A landscape with many valleys, sampled at points; each row gives a point and its height.
A ball rolls from a point to whichever of its 2 nearest points has the largest drop for the distance, and stops where none of them is lower. Distance is the straight distance between rows; heights are no part of it.
K277: [  7  12   6  -7   5  14  24  -9   7 -30  -3  -7 -36  -1   6   2  18   2
 -11  15  -2  -6  -9]  height 570
K444: [  5   5  -4 -14   1  14  10  -9  -4  -8  -4  11  -3 -15  -7  16  33   7
   6  15 -12 -15  -8]  height 420
K606: [ -7  17   8   4  10  -6  -7   7  14  -5  -2  -3  -6   7  17  -6 -18 -16
 -17   3   3  -1  -6]  height 713
K363: [  4  -1 -20  -3   8  14  -1  -2 -15  10   8  31   4 -15  -9  22  21   1
  -3  19 -25  -7   4]  height 313
K167: [ -7  -8  15 -12   3 -13  -1  -5  -3  -5   0 -13   8   1 -10  -6  -1   3
  16 -19  11  14  -8]  height 290
K726: [ -5  -3   8   7  -5  -9  -5   4   7  -1   5  -8   4  -2   9 -13 -26  -6
 -11 -11   7  13   2]  height 141
K367: [  5 -15 -10  -9   2   3   5   4  -9  15   3  17   7   0 -27  -1  20  30
  17   5   2   0  13]  height 400
K831: [-10  -1   4  13  11 -13  -2  17  -5 -19   5 -12   7   4   7   0   0 -12
  13 -33  28   5  -3]  height 587
K625: [  3  10  -3 -14   2  10  -1  -8   8   9  -8  10  -7   5   1   9  11  -4
  -3  18  -9 -16  -2]  height 629
K428: [-14  26   8   1   9  -8 -10  16  19   6   3 -15  -1   7   4 -18 -21 -12
   3 -11  14  -7  -4]  height 547
K971: [ -2 -21  -7  14 -19  -4   0   3 -10  12   3  -4  13  -7   4  -8 -17   2
  -6  -6   4  15   6]  height 451
K27: [  1 -16 -12  26  -3  10   9   9  -7   6   1  -1  -6  -1  -5   3   6  17
  -2  -3  -2  -2  14]  height 552
K769: [  1 -27   1   3  -5  -3   2   4 -12   2   2  -7   3  10 -27   0   9  23
  28 -22   6  11   5]  height 298
K623: [ -1  -1   0  -1   2  17  19   0  22   6  -8 -17 -32  18 -14 -16   2  15
   9  -4  14  -2   7]  height 544
K373: [  2 -25  -4   0  -7  -1   5   5 -20   9  10  15  12  -9 -28  -1  16  26
  19  -5  -4   8  11]  height 362
K738: [ -5   6 -13 -12  -4 -11 -11   6   5  31  -2   8  23   9 -12  -6  -9   1
   7   3   0 -16  11]  height 439
K857: [  3  16  -1  -4   1   9   3  -8  14   3  -8  -1 -18  10   2   2   2  -3
 -10  13  -6 -12  -6]  height 609
K269: [  0 -19   7   5   1   9  18  -4 -13 -11   3  -6 -15  -3 -19   5  15  18
  18  -9  -7  17   2]  height 122
K324: [  2  -9  -3  16   1  11  12   7   6   8  -5 -13 -18   7 -12  -4   3  20
   1  -6  -1  -3  13]  height 535
K258: [  8  -6   6  -6  -5  14  14 -21 -14  -2   2   5 -12 -23 -14  -1  16  17
   3  12 -20  13  -3]  height 243
K656: [ -4  -4  18 -24   8  -7   1  -9   1 -13  -1 -12  -4   2  -9  -3   7   2
  20 -10  16  13 -15]  height 254
K990: [  2   4   8  13   3   5  -7  -1 -10 -18   8   6   2 -14  17  13   5 -12
 -15   6  -7   0 -13]  height 346
K695: [ -6  -1   4 -10  -1 -17  -7   5   0  15  -4 -14  23   8 -18 -14  -4  11
  29 -18  13  -6   8]  height 565
K731: [  9  -6  -3  18 -10  11  -1  -5 -13  -1   5   9  -6 -15  16   5 -10  -3
 -22  12 -22  12  -3]  height 617
K555: [ 13  10   8  -6   1  13   8 -19  -6  -9  -3   2 -23  -7  11   5   6   5
 -14  23 -28   3 -10]  height 780
K844: [  6 -12 -16  22 -14  11   1  -2 -15   8   4  11   2 -10  11   5  -6  -1
 -17   7 -14   8   9]  height 592
K591: [ -2  10   0  12   2  -8 -10  14  -2 -13   8   0   8  -1  29  -6 -24 -27
 -22  -7  12   8  -2]  height 668
K542: [ -7   0  -9  18  -4  -6  -4  13 -12 -16   4   0  14  -9  29  -2 -10 -27
 -11  -7  21   4  -2]  height 646
K504: [  7  -2  11 -29  -2   7   6 -21  -7  -5  -2   3  -1 -15  -9   1  21   8
  13  13  -4   3 -20]  height 521
K939: [  9  10   4 -24   0   6  -8 -14   2  -2  -3  11  -3   1   8   9  11  -7
  -1  21 -14 -12 -17]  height 652
K262: [  3 -13  12   0   1   9  15 -14  -9 -17   3  -2 -13 -17 -12   4  17  11
   7  -1 -10  16  -9]  height 178
K311: [  0   0  19   3  12   1   7  -2   3 -26   6  -5 -15  -4   9   5   7  -8
 -11  -8   6  17  -9]  height 424
K380: [ -2   4 -12  15  -2   3  -5   5  12  18  -3   0  -4  13   4   1 -15  -7
 -14   1  -6 -12   9]  height 369
K71: [  6   4 -15   1   1   4 -15  -1  -1  12  -1  17  12   5   2  20  -1 -17
 -10   8 -19 -14   2]  height 152
K964: [  5  -1  -1   3  -2  10  11 -15  -3   4  -4   5 -13  -2   3   6   1   5
 -14  17 -22   1   3]  height 790
K474: [  3   6  10  -9  -2  -3 -11 -15  -3   3  -2   5   9  -3   6   9   0  -7
  -7  14 -13  -2 -11]  height 681
K491: [ 11   7  -7 -23  -3   5 -13 -17   3  13  -9  16  -1  15   2   6 -11 -17
  -8  23 -25  -8  -7]  height 143
K998: [  7   4   0 -18   0  18  19 -12  -2 -20  -6   3 -17 -11  -6   9  36   8
  13  12   3 -11 -10]  height 454
K898: [ -2 -16 -23  26 -15  16   7  10 -16  10   4  13   4  -9   4   4   4   7
  -9   5  -3   3  15]  height 572
K222: [ -2   5  -5 -21  -6  -9 -11  -9   9  23  -4  10  17   6  -8  -3 -10  -2
  -3  10  -9 -10   1]  height 365
K337: [ -2 -13   0   2 -17  -6  -1  -4  -6  15   3   4  14  -7  -6  -3 -10   9
  -3   0  -5  10   7]  height 411
K420: [  1  -4 -14  13   0   4  -1  16   3  23  -1   6   5  13 -11   1   0  15
   4  -3   3 -14  21]  height 278
K280: [ -4  -4   2  16   5  -1  -4  12 -17 -30  11   2   5 -16  27   1   2 -20
 -11  -7  16  12 -13]  height 623
K70: [ -5 -18  14  10  -2   4  13  -2  -2 -13   3 -11 -17   5 -12   0  -1   9
  13 -22   3  21  -1]  height 175
K826: [ -4  -7 -15  18  -8  -8  -5  14  -4   4   3  -9  20   0   4  -6 -10  -2
   7 -17  16  -2  12]  height 506
K908: [-11  18  -8  11   4 -19  -9  17   6   2   1 -11  18   0  20  -8 -19 -17
   2 -18  18  -6   7]  height 546
K903: [ -4 -18   8  -5  -4 -15  -1  -1 -13  -2   6 -12  13   4 -18  -5   2  10
  31 -27  11  16   1]  height 330
K867: [  4  -2 -23  -2  12  13  10  11   1  16   0  23  -2   7 -12  14  21  11
   1  15  -9 -21  19]  height 185
K348: [ -7 -15  14   7  -3  -8   6  -2   5  -3   3 -15  -7  11  -8 -13 -16   6
   6 -20   8  22   1]  height 231
K187: [  0   1   1  -1 -12 -23  -9   0   3   4   3  -9  23  -5   9 -13 -32  -6
  -6  -7   4  16   5]  height 251
K312: [ -3   5  11  -1  10   7  17  -2  11 -24  -3  -9 -29  -1  -2   7  21   4
  -2   0   8   0  -8]  height 549
K902: [  1  -2 -22  -2   7   6  -1   6  -6  17   1  33   7   3  -8  23  14   0
   2  15 -20 -14  11]  height 246
K518: [ -8  -3   3  13  10 -10   0  13 -14 -27   6  -2   9 -11  16   7   5 -18
   7 -16  21   7  -6]  height 604
K158: [  2   6  20   8  12   2  -2   3 -10 -32   7   2 -11 -12  16   5  10 -10
 -14   0  -1  12 -14]  height 394
K617: [ 12   3   7  10  -6   2 -10  -2  -9 -11   4   8  -4  -3  23   3 -14  -9
 -27  10 -20  15  -6]  height 645
K360: [  0 -25  -3  11  -3  -2  -1   7 -13   6   1   1   8  -3 -16   1  10  21
  16 -10   6   1   8]  height 329
K795: [ -9  13   9  11  15  -8  -2  14  15 -14   3  -4  -9   8  14 -12 -16 -16
 -22 -10  15   6   0]  height 729
K418: [ -5  -4 -15  15  -5 -17  -6  20  -9   3   0 -16  22   3   5 -14 -14  -2
  22 -27  23  -3  16]  height 524
K665: [  0   6  24  -9   5 -15  -7  -3   6 -12   2  -7   5  -1  11  -3 -14  -7
 -10  -1   3  12 -12]  height 731
K301: [  8  -2   7 -27   3   9  12 -16   2 -15  -3  -5 -11  -7  -6   4  29   6
  18  10   8  -4 -19]  height 484
K54: [  1   9  -1 -13  -1  15  18  -9  24  -4  -5 -15 -29  16  -8 -23   8  10
  12  -3  21   0  -7]  height 575
K725: [ 10  15  -1 -12   2  16  16 -17  12 -10  -7  -7 -33   5   7   0   7  -3
 -14  23  -8 -11  -8]  height 588
K172: [ -1  -4 -14  12  -4   4  -6   4  -5   7  -1   9  14  -2   4  17   5 -10
  -8   5  -5 -12   5]  height 233
K295: [ 12   9   6   4   4  -2 -15   6  -1 -15   4   6  -5   7  28   7 -22 -18
 -27   8 -17   8  -9]  height 669
K120: [ -8  -3   3 -21  -3 -12  -5  -5   3  12  -3  -4  17   1 -16  -5   4  12
  20  -3   9  -5  -2]  height 598
K957: [  3  -4  13 -23  -3  -6  -5 -13  -7  -2   2   0  15 -16  -9   4  17   3
  13   8  -1   1 -13]  height 561
K121: [ -7   0  16   1  14  -3   2   3   8 -19   2  -8  -9   2  -1   1   1  -2
   3 -17  15  12  -4]  height 455
K336: [  9   2  -4  -7   3  12   1  -9 -13   2   2  17  -3 -19  -2  19  23   1
  -1  19 -24  -9  -8]  height 376
K501: [  0  -2  -1   2  -2  10  20  -3  10   2  -8 -10 -23   7 -11  -2  12  16
   3   1   2  -2   8]  height 518
K877: [ 13  12  12  -6   5   8  -3 -10   1 -18  -3   1 -17   3  16   6   0  -5
 -16  21 -18  -2 -17]  height 769
K749: [ -6   9  18  -3  13   0   1   5  20 -10  -4 -15 -16   9  -1  -8  -4  -1
   1  -9  19   2  -6]  height 490
K563: [-11  19  -3   4   2  -9 -10  12  16  13   1 -13  13   7   2 -13 -20  -8
   4 -13   9 -15   8]  height 511
K332: [  0  10 -15   7  -8  -6 -14   3  13  23  -7   6  10  13   5   2 -25 -16
 -10  -2 -10 -10  10]  height 413
K663: [  3  -2 -19   8  12  12   6  19   0  17  -1  11  -6  14 -12   9  11  21
   1   8  -1 -20  24]  height 230
K99: [-13  11   6  21  13  -6   1  23  17 -17   3  -8  -6   5  10  -7  -5 -13
 -10 -19  25  -4   0]  height 742
K944: [-5  1 12 -7  0 -9 -7 -7  3  2 -1 -6 10 -1  5  1 -7  0  0 -1 -2  1 -5]  height 708
K397: [  4 -11   1  -3 -14   1   2 -13  -8  14   4  12   5 -12 -13  -1  -2  15
  -5  11 -15   7   4]  height 358
K858: [ -7  21 -11  -2  -3 -12 -15   5  12  24  -3  -4  19   8  -4  -7 -21  -8
   3  -5  -5 -12   8]  height 468
K879: [  7   3  -6 -29  -9   0 -10 -17   2  22  -6  21   8  11 -11   0  -8  -2
   1  25 -20  -4  -6]  height 259
K648: [  5 -13  -3 -11 -10   9  14 -17 -13  10   0   8  -5 -14 -21  -4  11  25
   1  15 -18  13   4]  height 297
K219: [ -2 -16 -20  14 -19  -7  -3  14 -17   5   3  -4  25  -6  12 -10 -10  -6
   4 -10  13   7   9]  height 483
K344: [ -3   2   6 -27  -1 -15  -9 -16  -5   6  -4  -1  23  -7  -8  -2  10   3
  18   2  11  -6 -11]  height 599
K411: [  9   8  24 -15   7  -3 -11  -7   2 -17  -1  -1  -5   1  18  -3  -8  -4
 -13  12  -9   6 -16]  height 752
K267: [ -1   7 -12   7   2  11   3   5  13  17  -4   1  -8  12  -7   0  -4   2
  -4   3  -2 -15  15]  height 331
K965: [ -1  -8  -7 -10   0   7   4  -4   0  17  -2   7  -4   0 -16   4  20  19
   7  11  -5  -9   7]  height 449
K541: [ -5   3  -4   6   0 -22  -9  15  -2  11  -1 -18  19   7  -7 -17 -12   2
  25 -24  19  -8  17]  height 541
K808: [ 10   6 -16 -13   5   6 -14  -5   4  19 -10  24   0  17  -4  15  -5 -21
  -3  19 -23 -12  -1]  height 23
K668: [ -7  -1  10   6  -4  -9   0   5  12   4   1 -18   0   4  -7 -14 -21   2
   2 -18  11  11   7]  height 234
K43: [ -2  11  13 -10  10   4  11  -4  16 -15  -5 -10 -23   3   3  -4   8  -1
  -5   2  12  -1 -12]  height 525
K214: [  4  16   4   8   4  -8 -17   6   3  -8   0   1   2   5  26   0 -25 -25
 -19   0  -3   2  -6]  height 691
K979: [  1  -2  -7 -11  -7  10  12  -6  14  15 -10  -3 -14   9 -15  -6  11  18
   6  10   2  -8   4]  height 491
K915: [  4   1  -5  16  -2   8  -7  -1  -6  -7   1   9  -1  -6  15  16   4 -15
 -13   9 -12  -9  -4]  height 296
K210: [  0  -6  -5  -3 -20 -28  -6  -4  -7  10   1  -5  32  -8   0 -15 -20  -1
   6  -9   4  11   9]  height 332
K297: [ -9   8  -3  24   6  -1  -5  16   6 -12   4  -7   0   0  13   5   2 -12
  -8 -12  16  -8   1]  height 755
K86: [-15   8   0  13  12 -15  -5  19   3  -8   4 -15  15   6   9  -5  -7 -10
  12 -23  25  -6   7]  height 571

For each start below, name the point where the ball stops.
K411 | K808
K312 | K808
K695 | K269
K337 | K269

Call two points neighbours if one is among the 2 nearest of the other. Go from one point of each pair to the other, from neighbour to neighbour, staying as low as possible. Name the highest point that can't be avoided.
K769 / K867 | K858
K269 / K808 | K344
K769 / K656 | K903
K769 / K808 | K121
K269 / K726 | K668
